Each row is a point on a tangle of strands that fork, close into loops and nearly touch. The rows are in no order.
Two points are linked if the straight distance between their rows is under 69.1. Some points are linked to none.
<335>: [  1  15  -2   1   2  -3   6 -14  -4   5 -14   4  12 -24 -14   1  -2  -7
   7  -6  -6 -13 -13   6   8  -9  -9 -11  23  -3  -8 -21 -11  -4  15 -16
  13  14   8   1  -9  11  16   3   6  26  -4  -1 -13   5  28 -21   5  -2
   4  24  13 -20  22  10  -6]
<68>: [  3  12   0 -33  27 -12  -9   8  -5 -14   9   3   0  -7  -2 -14   0  11
  -7  -7   7  -2  -8  -3  -6  -8   0   4 -10 -17 -22 -19   2   5 -19 -13
 -13   8 -14   2   3  -3 -15   0   2  22   4 -13 -14 -22   6  13  -3   6
   3  -2  11  -3  10  -7 -22]
<168>: [  5  -3  -5  -1  -2 -20   1  18   3   7  13  -8  -5  16  15   0  -1  11
 -22  10   0   4   4   1   8   6   2   6 -10   4   5  26  17   5 -26   7
 -10 -21  11 -10  16  -8 -18  -4 -18 -20   1   6  13  -5  -8  22   0   8
  -7 -22 -10  16 -24   5  -5]
<890>: [ -6 -10  -4 -28  34 -13  -1  20  -7  11  29   1 -12  14  18 -12 -12  12
 -15  -1   9   8   8 -10 -29  -6   5  14 -22 -12 -14  -1   4  14   1 -15
 -18  -6   7   7  13 -15 -19  10  -4   5  25 -12   0  -7   6  19  -7  -1
   0   3  -3   1   6 -11 -23]
<798>: [ 17 -14   6   7 -16  -6   4  22   1  19  -4  23  13   7  16   4 -26 -17
 -15   9  -4  -5 -16  28   9   6 -22   7  16  -1  -1  23  13 -11  -8   7
  -1  -5  12 -13   4  15  -9   3 -14 -13 -17  -1   5   5  17  -2  24   0
  -5  -8 -11  -5  12  -6  -1]
<84>: [ -3 -11   0 -22  32  -5   6  24  -2  12  29  10 -13  19  19  -9 -14   6
  -6  -5   2   8  12  -6 -22   1   3  17 -24 -11 -10 -10  -3  17   8 -10
  -4  -1   5   9  11  -9 -19  16   2   9  20 -20  -2   6   4   9  -2  -1
   2  15   4  -6  25 -12 -11]
<398>: [  6   3  18  18 -15  21 -13 -10   0  -1 -17   1  -8 -16   3  12 -13 -15
  14 -22  11  12 -10   7  -1  -4  20  -5  20  14  22   6  15  -9  25  -3
   4  13 -22  30 -21  -6   9 -19  35  -1  -6 -10 -11  12  -1 -22 -15 -24
  15  24  -8 -15  17   6   0]
<944>: [  0  -8  -2  -9  11  -3  10  19  -5   3  20  11   7  14   5  -9 -10   2
  -9   0  -6   2   4   1 -10  14 -10   3 -20  -2  -4  -1   3   0  -8   0
   4  -2  17   2   5  -2 -16  14  -7 -15  -3  -8   6  16   0  -1   7  -2
  -5  -3  -5  -1   9  -6   4]
<614>: [  4   7 -13  10  -9 -20  -5   4   9   0 -10 -15   7   0  -5   1  25  -5
  -6  16  -3  -6  -4  12  27  -1 -12   8   6  -2  -9  12  -2   2 -34  10
  -3  -9  -2 -27   4   1   2 -12 -23  -1  -8  20   0 -16  -7  10  15  21
  -9 -20   4  26 -19   5   1]
<756>: [  6   4   9   1   0  14  21 -20  -8 -45  -8  -7  -9 -12 -13   9  15   2
  25 -14  -2   1  -1 -21  -8   3  30   4 -10  -1   2 -37 -23 -13  14  -2
   1  16 -19  -2  -3  16  13  11  13  27   1   1 -12  19 -10 -20 -25  -2
  17   1   1 -15  16   7   9]
<805>: [-13 -14 -19  23 -19  26   6 -36   5   3 -29 -18  16  -8 -17   5   5  -4
  11  20 -18 -10 -15 -12  -4   4  -6 -21  19   5 -16 -16 -24   3  24 -10
  25   4  38 -17  -4  22  28  21  -4  -4 -10  16  15  20   8 -25  14  -9
 -11  -1  -4   2 -11  10  17]
<503>: [  2   7  10  -3  -4  -7   7  11   2   7   2  16   5   1  -4  -7   1 -14
  -4  -2   1  -5   0  20  19   0 -20  11   4   1   2   4  -7  -8 -13   4
  -2   5 -13   2   2   0  -6  -9  -6   9  -6  -4  -8  -4   7   3  16  12
   4   6  11   0  22  -5   3]
<237>: [  2  -9  11  23  -4   5 -20  -7   1  -2   1 -10 -20   2   1   9  11   6
  11   1  13  20  19  -3  -6  -2  16  -4  -2   9  22  21   1   4   2  11
  -5 -15  -6   5   1 -10   5 -18  17  -5  10   3   2  -6 -20   6 -20   7
  -2  -1  -8  14 -28   1  -2]
<714>: [ -7 -26 -12   2  -4   9  15  11  13  29  16   2  -8  26  17  -3 -11  12
 -23  14 -11   9  18  -4 -13   8  -4  -5  -8   3  19  29   5  14  24   7
   7 -23  39  -1  19  -4   6  18  -8 -27   7  13  29  16  -2   8   3  -9
 -12  -7 -13  11 -12  -4  19]
<844>: [  5 -12   8   0  -4 -23   3  25  -8  22  22   7  -7   8  25   4 -17   5
 -16   8   6  10  19  10 -10  -7  -4  18   7   1   5  27  13   1   3   4
 -28 -16  -1 -12  21  -1 -10  -4  -9   5  14   9  11  -8   7  23  -7  18
  -3  -7  -7   7  -5  -6  -7]
<429>: [ 15   4   4   9 -14 -23 -10  11   2   3  -9  -8  12  -6   6   3   1  -4
  -6  13  -2  -3  -7  22  24   1 -15  12  16   4 -12  16  15 -10 -28  -1
 -22  -3 -12 -27   0  10 -11 -16 -17  11 -16  16  -4 -23   0  11  17  18
  -7 -24  -5  17 -13  -5  -6]
<254>: [ -9 -22 -10   3  -5  23  14   4  15  20   9   2  -8  28   6  -6   1   9
 -11   9  -7  -3  18  -5 -12  14  -6  -7 -19   7  13  19  -3  12  15  11
  19 -12  31   6  13  -8   9  12 -10 -33   7   8  31  19 -14   1  12 -11
  -6  -6  -4   7 -10  -5  28]
<537>: [  6   3  10   4  -5  20  13 -16  -9 -35  -4   3   0  -9  -8   7  10  -6
  26 -14  -4   5  -3  -7  -5  10  14   5  -9   4   4 -29 -10 -15   9   1
   7  18 -21   0 -10  14  12   3  14  15  -5  -3 -10  23 -11 -23 -16  -6
  12   3  -4 -10  18   4  11]
<306>: [  3   1   9   5  -2  21  11  -7  -4 -21  -1   8   3   1  -8   1   6  -8
  20  -9  -4   1   1   1  -7  14   2   4 -14   3  -1 -17  -8 -13   6   6
  14  15 -13   2  -7   8   5  -2   9  -1  -4  -6  -2  27 -12 -21  -3  -7
   8   3   3  -6  19   2  18]
<341>: [  8  11   7 -15   8 -16  -5   9 -10  14   4  17  14 -16   0  -3 -25  -1
  -3   0   2  -3  -8  12  -1 -18 -15   0  19 -15 -13 -10   5  -4   1 -14
 -13  10  -6  -4  -4   4  -5   2   1  28   4  -1  -8 -20  28   2  10  10
  -3  10  12 -12  14  -9 -19]
<233>: [  6  11  12  -2  -6  16 -19  -6  -5   4 -11  11  -1 -26  10   4 -24 -14
   6 -27  14  12 -18  12   4  -8  16  -1  20  14   6  -1  25  -5  22  -1
  -9  16 -26  28 -21  -8  -3 -12  33   9  -4 -18 -13  -7   4  -5 -18 -27
  12  25  -3 -21  22  -7 -17]
<231>: [ 14   3  14  18 -15  -1 -30  -7  -7 -25 -12 -12  -2 -16   8  -1  -5  -1
  17  -2  11  13   1   2   1  -1  15  -8  11  10   3   1  20 -12 -12  -2
 -24   8 -23   5 -26   1  -2 -16  29   4 -11   3 -15 -19  -7  -3 -18  -6
   6  -9 -19  -3 -22  -6 -16]
<557>: [  1  17  -1  -8   6 -12  -3  -6 -11  11  -3  12  18 -21 -10  -4 -11  -3
  -1   2 -10 -13 -13   9   7 -12 -17 -11  19  -8 -14 -18  -3  -4   6 -17
   6  14  10  -2  -6  11   3   8   1  24  -3  -6 -12 -10  30 -11  10   1
  -4  17  10 -17  15   4 -14]
<324>: [  5  10  -3   4  -6   2  14 -23  -1 -20 -15 -10  10 -27 -12  10   7  -3
  19 -10   5 -12 -16 -11   5  -6   4  -7  22  -1  -2 -37 -18  -9  23 -13
   4  13  -2  -6 -12  16  23   8   8  36  -6   5 -17  15  21 -24 -12   1
  12  16   4 -27  14  11  -5]
<403>: [-25   6 -21 -19  23  -4  17  -2  -5   9  14  -3   2   9  -9  -8   4  17
 -15  10 -21 -10   8 -22 -20  -8   1  -6 -17  -5  -9 -12 -11  20   8 -26
  17  -4  26  13   6  -8  -4  28  -9 -18   4  -6  -1  -5   7   8  10 -10
  -9   8   3  -3  -1   3   0]
<364>: [  6  15   3   1  -3  -4 -15 -13  -9 -22  -6  -4   7 -16  -8  -8   8  -6
   5  -5   2  -4  -9   1  12  -2  -5  -6   7   6  -9 -11   2 -10 -16  -4
  -5   8 -12  -3 -10   1  -6  -5  12   7 -16  -5 -15 -11   0  -4  -6   3
   3  -3  -2  -6  -4  -1 -11]
<494>: [  5 -25 -14   1  -5  25  20   7  20  16  -6   9   0  32   3  -7  -6  -5
 -14  12 -11 -18   3  11  -9  29 -13 -11 -11   5   4  19  -5   7   6  20
  22  -8  28   5   9   3  11   5 -14 -36   3   6  35  24  -9  -8  24 -10
   4 -10  -2   0  -3 -14  31]
<922>: [ -3 -15  -1   4  -3  19  14   7   6  -8   6   6   4  25  -4  -5  15  -4
  15   2  -6   5  19  -3  -7  27  -1   4 -28   0  -1  -8 -11  -1  -3  20
  13   0  -3  -3   2   5   7   5  -8  -8   6   6  16  30 -27  -8   2  -3
  -2 -11   3  12   8  -5  33]
<88>: [  7  -3   0  -2 -10 -19   7  20  -1  15   8   9  -9  15  16  -8 -10   1
 -32   5  -4  -5  -2  14  16   5 -16   7  -3  13   6  32  14  -3 -21   6
  -6 -12  12  -6  16  -8 -18 -11 -18 -16 -11  -7   7  -7   1  20  12  13
   4 -13  -9   3  -3  -2  -3]
<577>: [  1   6 -17   8  -6 -15  -5   9  14   5  -3 -20  -3  14   6   9  13  13
 -21  17  -5  -2  -4  -4  18  -2   1  -1  -5   1   7  31  17   8 -30  18
   2 -23  10 -19  12  -7  -7  -9 -27 -33  -5  16  20 -13 -12  18   8   4
 -12 -28  -8  24 -42   9  -4]
<919>: [-20  -9 -21 -15  10   5   9  -4   8  -4  11 -13   5  14  -8  -5  24  15
   1   3  -8   5  29 -28 -11   6   9   2 -32 -12  -8 -20  -8  14  -2   3
   9  -9   8   0   6  -4   7  20 -20 -12  10  18   8   6 -21   5 -10  -6
 -13 -11  10  21 -13  10  24]
<676>: [ 11   2  13  29 -14  -6 -41  -8   4 -30 -13 -19 -18  -2   3   1   8   3
  12   6   9  13   7  -8   4   3  21 -10   1   9   8  11  17  -3 -19  11
 -11  -3 -14   4 -22  -6  -5 -18  24 -14 -10  -6  -3 -22 -19   1 -15  -5
  -3 -11 -15  13 -40  -2  -9]
<7>: [ 15  -3   6   3 -14  -6   3  18   2  10  -3  23  16   1   8  -6 -16 -22
  -9   1  -2 -10 -18  32  22   5 -30  10  10   2  -4  10  11 -13 -14   6
   1   4  -3 -11  -3   8 -12  -5 -13  -2 -19  -9  -3   0  10  -3  27   3
  -1   0  -2  -6  23  -4   0]
<433>: [ 10  -4  19  13  -6   6 -23  -1  -5 -12  -3   3  -9  -5   3   5  -6  -7
  16 -12  13  20   3   8  -2   1  17   3   2  11  13   4  15 -10   3   3
 -20   5 -26  14 -14  -5  -3 -17  32   5   3  -6 -14  -6 -13   2 -17  -6
   5   5 -15  -2  -2 -10 -12]
<264>: [ 15  -2  11  13 -12 -13  -9   8   0   7  -6  -1  14 -11   3   9  -4  -8
   8   8   3   2   1  21  15  -3 -10   9  19   2  -1  13   6 -10 -15   2
 -18  -3 -16 -20  -3  10   1 -17  -1  17 -10  20 -10 -17   7   6   7  15
  -3 -12  -6  10  -4  -5  -6]
<580>: [  1   8 -22   7 -10 -17  -3   5  15   4 -11 -18   5  12   1   3  26   0
 -15  17  -3 -11  -4   4  28  -1  -8   2  -3   0   0  23   5   9 -35  18
   5 -19  10 -25   9  -4  -1 -11 -31 -21  -6  20  14 -14 -12  12  16  14
  -6 -25   2  24 -30   9   5]
<470>: [  8 -20  21  27  -9  14 -22   0  -2  -2   6   0 -12   5   7  13  -4   0
  16  -3  12  25  12   6 -12   5  15  -1   0   7  21  16  10  -3   9   7
 -10  -6  -9   8  -9   0   2 -13  28  -6   4   1  -4  11 -18  -4 -16  -5
   0   4 -18   8 -11  -6  -2]
<721>: [ 11   6   3  10 -14 -19  -3   1   1  -7 -18 -14   5 -23 -13   7   9 -11
  20   6  12  -6 -10   3  22  -6   5   3  30  -8  12 -16 -15 -12  -7  -4
 -31   8 -28 -12  -9   5  19 -16   7  49  -1  25 -23 -21  16   0  -7  25
   9  -4   5   3  -1  -1 -11]
<910>: [  5  12   4 -41  27  -5  -9   8  -8  -9   7   2  -1 -16   4 -13 -13  11
  -4 -12   9  -2 -15   2  -9 -19   4  -1  -1 -17 -25 -19   6   8  -4  -9
 -18  12 -17   2  -2  -6 -14  -3  13  35  10 -19 -10 -31  14  12  -1   4
   6   3  11 -14  18 -15 -28]
<628>: [-10 -15   5  23 -15  32   0 -29   7   3 -12  -8   1  -6  -9   7   0   4
  16   5  -5   1   4 -10 -14   6   9 -21   6   6   3   6 -15   1  22  -2
  25  -2  19   7  -5   7  18   6   9 -19  -8   9  15  24  -5 -18   3  -8
  -2   1  -3   4 -10   6  25]
<200>: [  8  16  10 -17  -3  12 -17   6  -7   8  -4  21   6 -27  14  -2 -29 -15
  -5 -27  11   5 -26  20  11 -11   4   7  19  12  -3  -5  31  -8  17   1
 -16  18 -31  19 -20  -5 -14  -5  19  17 -10 -22 -10 -20   5   3  -9 -24
   6  22   8 -20  28 -12 -22]
<262>: [-18  -2 -28   6  -2  15  11 -11   9  12  -3 -18   8  18 -14  -1   7  11
 -13  20 -22  -8  -2 -22  -2   2  -8 -20  -8  -3   2   8  -7  13   0   6
  21 -11  33  -7   7  -6   8  22 -21 -41  -1  12  24   1  -6   1  17 -14
 -15 -18  -4  10 -28   4  13]
<309>: [ -2  -7  14 -10  18   2  -1  18   4  -2  16  15 -24  19   1  -5  10  -5
   7 -14  12  12  10   2  -7  14   7  21 -27   2   8  -3  -9   3  -2   8
  -9   4 -22  13  10 -12 -15 -11   7  15  20 -16 -11   6 -18  15 -11   4
   7   7   2   5  22  -8  -2]
<906>: [-17   8 -10 -19  21  -5  14  -3  -9   9  11   9   5  -2  -9  -9  -7  12
  -4   6 -17  -8   4  -5 -14 -10  -8 -11  -5  -7 -14 -12 -11   9  13 -27
  17   1  24  12   1   0  -4  24  -1  -4   5  -9  -3  -2  19  -3  11  -7
  -7  18   8 -10  10   2  -1]
<163>: [-19 -13 -10  20 -18  29  14 -42  10  -1 -24 -19   4  -6 -16   3  10   4
  18  11 -12 -13   2 -21  -8   0  12 -19   6  11 -10 -14 -29  -1  27  -1
  31   4  26  -1  -6   6  26  14  -6 -12  -8  12  21  21  -2 -20  15  -5
   0  -3   6  -1 -13  11  36]
<179>: [-23   9 -11  -9  11   1  18 -17 -10  10  -3   3   5  -8 -19  -8  -5  11
  -2   7 -23 -19  -5  -5 -12  -9  -9 -20   8   1 -13 -14 -16   4  22 -25
  31  10  27  13  -2   2   3  21   1 -11   1 -10   0   5  21 -14  16 -14
  -5  20  11 -15  11   8   8]
<376>: [-22  -3 -18 -18  22  -6   9   3  -3  12  24  -6 -11  20  -1  -5   3  17
 -20   7 -11   0  10 -23 -19  -5   5  -3 -25  -2   0   2  -3  20   6 -19
   5 -12  25  13  11 -17  -8  23 -12 -26  12  -7   3   2  -5  16  -1 -10
  -4   2   2   3 -10   2  -6]
<353>: [-10   7  -7  11   3   4  -3 -32   2 -27 -14 -24  -9 -10 -19   4  33   2
  15  -5   4  -6  10 -30  -2  -5  18 -10  -6  -3   0 -19 -17   5  -4   6
   7   0  -1   3  -3  -8  12   1  -2  -5  -3  -2  -8  -1 -13  -4 -19  11
   2  -9   7   4 -23  13   9]
<159>: [  2   5  12  -4   2  14   1   0  -8  -6   5  15   0  -1  -2  -4  -4  -7
   8 -15   2   4  -6  12   0   8  -4   3  -9   5   0  -6   1  -9   4   0
  11  12 -11  11  -6  -1  -7  -4  14  -4  -4 -20  -6  18  -8 -12   0 -11
   5  11   2 -11  22  -3   5]
<195>: [ -3 -16   3   8  -9  -9  10  19   5  33  19   5  -6  11  22   7  -5   6
 -14  11   0  12  30  10  -8  -6  -9  11   9   1  16  37   4   9  20  12
  -9 -26  10  -8  26   4   9   1  -6   1  17  17  15  -2   0  16  -9  15
  -5  -2  -7  17  -6   0   9]
<374>: [ -6  31  -7  -3   2   0 -14 -37 -12 -32 -18 -17  -5 -15 -17 -10  15   0
  -2 -12  -5 -13 -17 -23   6  -4   4 -21  -4  11 -16 -16  -5   3  -9  -7
  11  16   5   3  -7 -12 -11   2  11 -14 -22 -25 -10 -12  -7  -4  -9  -8
   8   0   3 -15 -14   4  -9]
<482>: [-14  -3 -21   9   4   4 -13  -8  14   1   2 -23  -6  13   3  14  20  22
  -7   7   1  13  15 -32  -4 -12  22  -4 -20 -14  17  14  15  17  -5  20
   5 -25  12  -5   6 -12   3   4 -16 -35  15  17  25  -2 -30  10 -12 -11
 -25 -17   0  27 -47  15   9]
<693>: [ -3   1  -5  -8   8 -21  -3  10   4  -5  12  -6  -2  12   2  -5  17   6
 -11   2   3   1  11  -2   5   5  -1  10 -20  -6  -2   8   6   6 -30   6
  -5 -14  -3  -2   8  -7  -7  -4 -19  -7   4   8  -1  -6 -13  18  -6  11
  -6 -16   3  19 -15   6   0]
<197>: [  8 -12  14  -7  10  -3  -1  25  -1   8  19  22 -16  21  15  -7 -10 -11
  -7 -18  12   8   1  12  -3  13  -4  27 -19   7  10   8  10  -1  -2   9
 -10   3 -12   8   8 -11 -26  -5   2   3   8 -23  -4  17 -13  14  -2   3
   8   6  -4  -4  21 -10  -2]
<811>: [-12   2 -22  17 -13   9   4 -34  -6  -5 -22 -21  17 -13 -19   2  13  -4
   7  14 -18 -15 -19 -15   4  -1 -12 -22  18   6 -19 -21 -27   2  15 -15
  21  10  38 -19  -3  17  20  19  -5   4  -9   7   1   9  14 -20   8   0
  -8   2   0  -6 -13  15   0]
<59>: [ 15  -1  11  18 -24 -16  -5   6  -1   5 -17  -7  12 -18   0  15  -4 -14
  16  10   5   3  -6  20  21  -6  -7  12  32  -2   4   0   3 -15 -12  -5
 -31   8 -27 -19 -12  13   9 -22   1  35  -7  28 -15 -24  14   2   6  19
   0  -9  -3   8  -1  -6  -9]
<570>: [  6  15   8   1  -8   1   7   5   0  -5 -11  16  10  -7  -7  -3   1 -26
  10  -8   1  -4 -17  19  26   1 -12   9  12  -2   6 -16  -9 -15  -3   3
  -1  18 -26   0  -7  11   7 -12   3  24  -9  -2 -15   1  13 -11  11   2
   9  13  11  -9  31   1  -2]
<165>: [-22  10 -20   6   2   0  10 -29  -9   3 -11 -11  12  -8 -22  -5   8   3
  -2  13 -21 -19 -10 -12  -1  -6 -10 -21  11   1 -15 -14 -24   4  11 -19
  25   7  36  -3  -2   3  12  19  -8 -11  -4   2   3   1  15 -11  14  -7
  -8   4   3  -7 -10  14   6]
<310>: [-10   2  -3   8   4  -4 -19  -9   4   2   0 -14 -19   1  -2  10  22  11
   1  -1  10  10  21 -16  -1  -9  17  -2  -8   3  16  21   1  11  -7  10
  -3 -17  -5   5   6 -18   5 -15   1 -11  13   4   2 -16 -20  18 -17   9
  -4  -3   2  16 -33   8  -2]
<667>: [-17   1   8  -9   9  12  26  -4   6  -5  -1  11 -12  -5 -17   2  10  -2
  22 -10  -2   0  11  -7  -8   0  17   3 -12  -4  10 -23 -35  -2  24  -3
  12  11 -18  16   9   2  16  -1   7  18  14  -2  -8  15   3 -10  -2  -1
  15  17  19  -8  30   5  18]
<674>: [  2  22  -3  -6   5   3 -10 -27 -16 -29  -6 -11   5 -15 -14  -6   8   5
   4  -8  -4  -8 -11 -14   1  -4   1 -14  -1   5 -15 -22  -6  -4  -7 -12
   7  14   5  -3  -6   5  -5   7   9  -1 -13 -13 -11  -5  -3 -10 -10  -4
   2   1   0 -10  -6   6  -9]
<933>: [-11   2  -8  -3   9 -18   3   4  -2  21   7  -4  14  -5  -4   4  10  12
  -6  15  -5   1  22  -4  -4 -11  -5  -4   6 -12  -4   6 -11   7   1  -6
  -3 -16  12  -7  11   2  13   8 -13   9  13  25   2 -13   9  11   0  15
 -10  -6   6  15 -15   3  -1]
<769>: [ 17  19   3  -8  -1  -5   7   2   0 -16  -6  10  10 -14  -9   0  -4 -16
  15  -8   1  -6 -24   8  31  -6  -5   9  19 -10   5 -40  -6 -12  -6   0
 -16  26 -31 -10 -12  16   8  -5   2  49  -6   0 -16 -12  20  -7   0   8
  13  14  16 -13  36  -1 -12]
<412>: [  8  -6   7 -11   0 -19   9  29  -3  13  18  20 -14  18  20 -16 -15  -8
 -30  -7   5  -1   2  14  10   7 -12  18 -15   7   7  19  14  -1 -13   5
  -9  -4   2   5  14 -15 -28  -2 -12  -4  -2 -23  -1   4   2  18   7  12
   6   2  -3  -5  17  -6  -5]
<116>: [  6   9   7   4  -4   7  18 -23   0 -34 -14 -13  -3 -25 -13  14  11   3
  26 -11  10  -7 -13 -20   0  -7  23  -5  16   2   8 -34 -21 -10  24 -11
  -4  10 -15   3 -10  10  22   7  17  34  -6   4 -22   9  12 -24 -24  -1
  17   7  -1 -28  10   8  -5]
<849>: [  4   8  16  23 -18  17   0 -20   2 -12 -23  -2   1 -19  -5  10  -1 -13
  21 -15   8   4 -11   0   5   0  20 -12  21  11  16  -4   1  -8  20  -4
  11  10 -13  22 -19  -1  18 -12  23   0 -14  -3 -13  20   4 -30 -12 -17
  15  15  -7 -18  15  10   6]
<745>: [-10  -3 -12   9   4  -1 -15  -6  10 -11   2 -19 -10  10  -2   8  24  15
   0   0   3   7  17 -22  -3   0  16  -2 -21  -8   8   6  10  12 -15  18
   5 -17   5  -1   2 -11   3  -2 -12 -25  11  12  12  -2 -32  10 -15   0
 -15 -14   3  24 -39  12   7]
<486>: [  8  13   7 -33  18   8 -12   4  -9   4   4  15   3 -24   6 -11 -23   0
  -4 -21   9   3 -21   9  -2 -14   4  -2   6  -1 -15 -14  14   3  15  -4
  -8  15 -17  10  -6  -7 -17  -1  18  23   1 -30 -13 -17  13   1  -3 -14
   5  21  10 -23  24 -15 -24]
<55>: [  4  -8  -4   2  -7  26  12  -1   4   5  -9  15   3  14   0  -4  -9 -15
  -3   0  -4 -20 -15  23  -8  20 -22  -8   0   8  -5   8   1 -11   3  10
  28   8   9   9  -5  11   9  -4  -5 -31  -5 -13  17  29  -2 -23  28 -16
   8   4   2 -12  20   1  24]
<270>: [ -4  -1   9  27 -16  23  -2 -27   4  -6 -22  -7  -3 -14 -10   8   5  -4
  19  -4   2  -4  -4  -5  -5   1   8 -19  14   8  10   2 -15  -6  19  -4
  20   4   5  15 -11   0  15  -6  16  -8 -12  -1   0  25   0 -24   0 -11
   7   9  -4  -8  -2   9  14]
<548>: [ -3 -17  -4   5  -6   2  12  16  12  27   9   6   4  17  12   3  -1   5
 -11   9  -1  13  28   5  -7   3  -7   2   0  -3  13  29  -1  10  14  14
   3 -25  18  -8  19   7   9   8  -8  -7   9  26  17   6  -2   6   1   8
 -11  -5  -7  17  -6  -4  17]
<506>: [  5  -8  15  -9  -5 -25   0  23 -15  21  17   9   1   2  23   5 -27  10
 -10   6  12   9  12  12 -16 -15  -7  19  14  -5  -9  20  19  -5  -1  -8
 -37  -8 -11 -13  12  -4 -16  -5  -8  13  15   9  10 -20  19  21   0  21
  -2  -6  -5   2  -5 -14 -15]
<342>: [ -7 -12  -2 -18  24  -1  15  25  -1   3  25  13  -4  23  11 -10  -8   6
  -2  -3  -6   6  15  -8 -24  12   0  13 -30  -7  -9 -17  -4   7   5  -8
   8   2   9   4   5   0 -16  20  -6  -2   9 -12   4  17   0  -1   0  -5
  -5  11   7  -5  24 -11   8]
<536>: [  6  13   6   7  -5 -15 -18  -5   2 -22 -16 -12  -5 -10  -9  -7  22 -10
   5  -4   7  -4  -4   5  27   4   4   6   4   4  -1  -5   3 -12 -28   1
 -17   4 -31  -3  -9  -3  -7 -19   8  18 -12   4 -20 -25  -6  13  -5  14
   4 -12   4  11 -11  -1  -8]
<56>: [-15   7 -26   4  -3  -8  -4   2  20  12   0 -24  -5  14   9  16  17  25
 -27  16  -5   2   3 -25  11 -17  12  -5 -13 -11  19  26  18  17 -14  22
   7 -27  13 -14  17 -11   3   1 -27 -39  13  22  27  -8 -21  18  -1  -5
 -19 -20  -2  26 -51  19   1]
<586>: [ 14 -16  16  10 -15   2  -3  16   0  22   5  16   3   4  18   9 -26 -11
  -6  -3   5  10  -3  25  -4   3 -16  11  16   3  11  35  17  -8   6   8
  -3  -5   3  -3   4  11  -6  -6   2 -13 -11  -4   3   9   5   3   5  -1
   1   2 -14   0   8  -3   0]
<931>: [ -3  -1  -1 -32  28 -20  -8  15  -5  -5  18  -4  -6   6   8  -7  -1  11
 -13   0  11   4   7  -6 -18  -5   3  14 -18 -16 -22  -6   5   9 -18  -9
 -21  -6  -8   4   8 -11 -15   0  -6  13  16  -8  -4 -17   2  22  -9   7
   0  -7   3   8  -1  -3 -24]
<82>: [  2  12   8 -20  16   6  -6  -4 -12  -3  10  14   5 -13  -1  -7 -15   1
   1 -12   1   3 -12   4  -5  -4  -1  -5  -2   3 -13 -15   5  -1   8 -10
   3  12  -4  10  -3  -2 -14   4  12   4  -3 -22 -10   1   6  -6  -3 -12
   1  17   4 -17  20  -5 -11]
<311>: [ -7  -3   3  -9  10  -2   1   9   3  -4  14   2 -13  16  -5  -5  20   1
   2  -5   7   7  16  -3  -2   8   3  11 -25   0   4   4  -6   9 -12   7
   0  -8 -12   8   7 -10  -6  -7  -4   0  12  -5  -5   3 -18  14 -10   8
   2   0   5  12   0   0   3]
<813>: [  9   0  16 -13   0 -14  -9  18 -11  11   9  14   9  -8  11   5 -29   3
   1   0  11   9   0  14 -11 -17  -9  18  16 -13 -12   6  16  -9  -6  -8
 -35   7 -21  -9  -1   1 -10  -7  -2  23   9   7   0 -24  21  14   3  16
   2   0   2  -6   5 -16 -18]
<400>: [ -8 -10 -11 -17  21 -15   5  19  -2  13  28  -3 -14  23  16  -7  -2  13
 -28   5   1   6  14 -14 -14   2   5  12 -27  -1   1   9   7  16  -6  -7
 -10 -18  19   6  16 -15 -16  14 -16 -14  20  -4   6   4  -6  22  -8  -1
  -4  -4  -4   8  -5   0 -11]
<915>: [ 11   4   4  28 -13   2 -28  -7   4 -17 -14 -16  -6  -1   3   4   9   2
   8  11   4   5   0  -3  10   4  10 -11   4   7   6  20   9  -1 -22  12
   2 -11  -1 -11 -15   0  -5 -16  12 -21 -17   2   4 -14 -14  -3  -6   0
  -7 -18 -14  15 -38   0  -3]
<189>: [  9   8   1  -4   1 -13   6   0   0  -6  -6   0  10 -19 -17   9  -2  -7
  21   1   9  -5  -9  -3  15  -8  -2   4  25 -21   7 -32 -19  -9  -2  -8
 -19  17 -21 -14 -10  14  21  -5   4  56   6  16 -17 -14  24  -4  -7  21
   9   5  13  -8  16  -1 -14]
<421>: [ 11 -23  -7   3  -7  23  17  15  14  12  -6  14   3  28   8  -4 -16 -12
 -11   6  -6 -17  -8  23  -9  29 -18  -6  -8   3  -1  17   2  -2   5  18
  23  -2  21   2   5  11   8   3 -12 -35  -6  -3  26  30   0 -12  28 -11
   6  -9  -6  -6  13 -10  24]
<453>: [  3   4   6  -3  -6  16   7  -3  -4   6  -9  18   9  -3  -4  -2 -11 -15
  -2  -8  -1  -9 -15  19   2   7 -18  -6  10   6  -2   2   4 -10   9   1
  24  13  -2  11  -8   6   2  -3   3 -13  -8 -15   0  17   8 -23  15 -17
   4  20   3 -16  28   7  11]

A fork is a point with three links, a tip a point with one. Leave the first point through the second and follow the links. Name the first fork or tip that comes.
<195> / <844>: <159>
<811> / <165>: <890>
<165> / <811>: <486>
<769> / <570>: <586>
<798> / <7>: <577>

How many points has the smallest loop of links through each point below? Write - if it is on no loop.
<195>: 20
<88>: 7
<364>: -
<264>: -

A piece is two or more points that can be reached from each other along the links. Count, over all rows, the pieces, the separate loops (a circle has one, a figure eight two, a Y none), the forks (points with three links) and the tips (points with one).
pieces: 3
loops: 3
forks: 5
tips: 5

Name the points in between on the shortest way along the links from the first point to the second, in order.
<586> / <59>: <798> > <7> > <503> > <570> > <769> > <189> > <721>
<179> / <849>: <165> > <811> > <805> > <163> > <628> > <270>
<335> / <400>: <324> > <116> > <756> > <537> > <306> > <159> > <82> > <486> > <910> > <68> > <931> > <890>
<844> / <335>: <506> > <813> > <341> > <557>
<55> / <813>: <421> > <494> > <254> > <714> > <548> > <195> > <844> > <506>
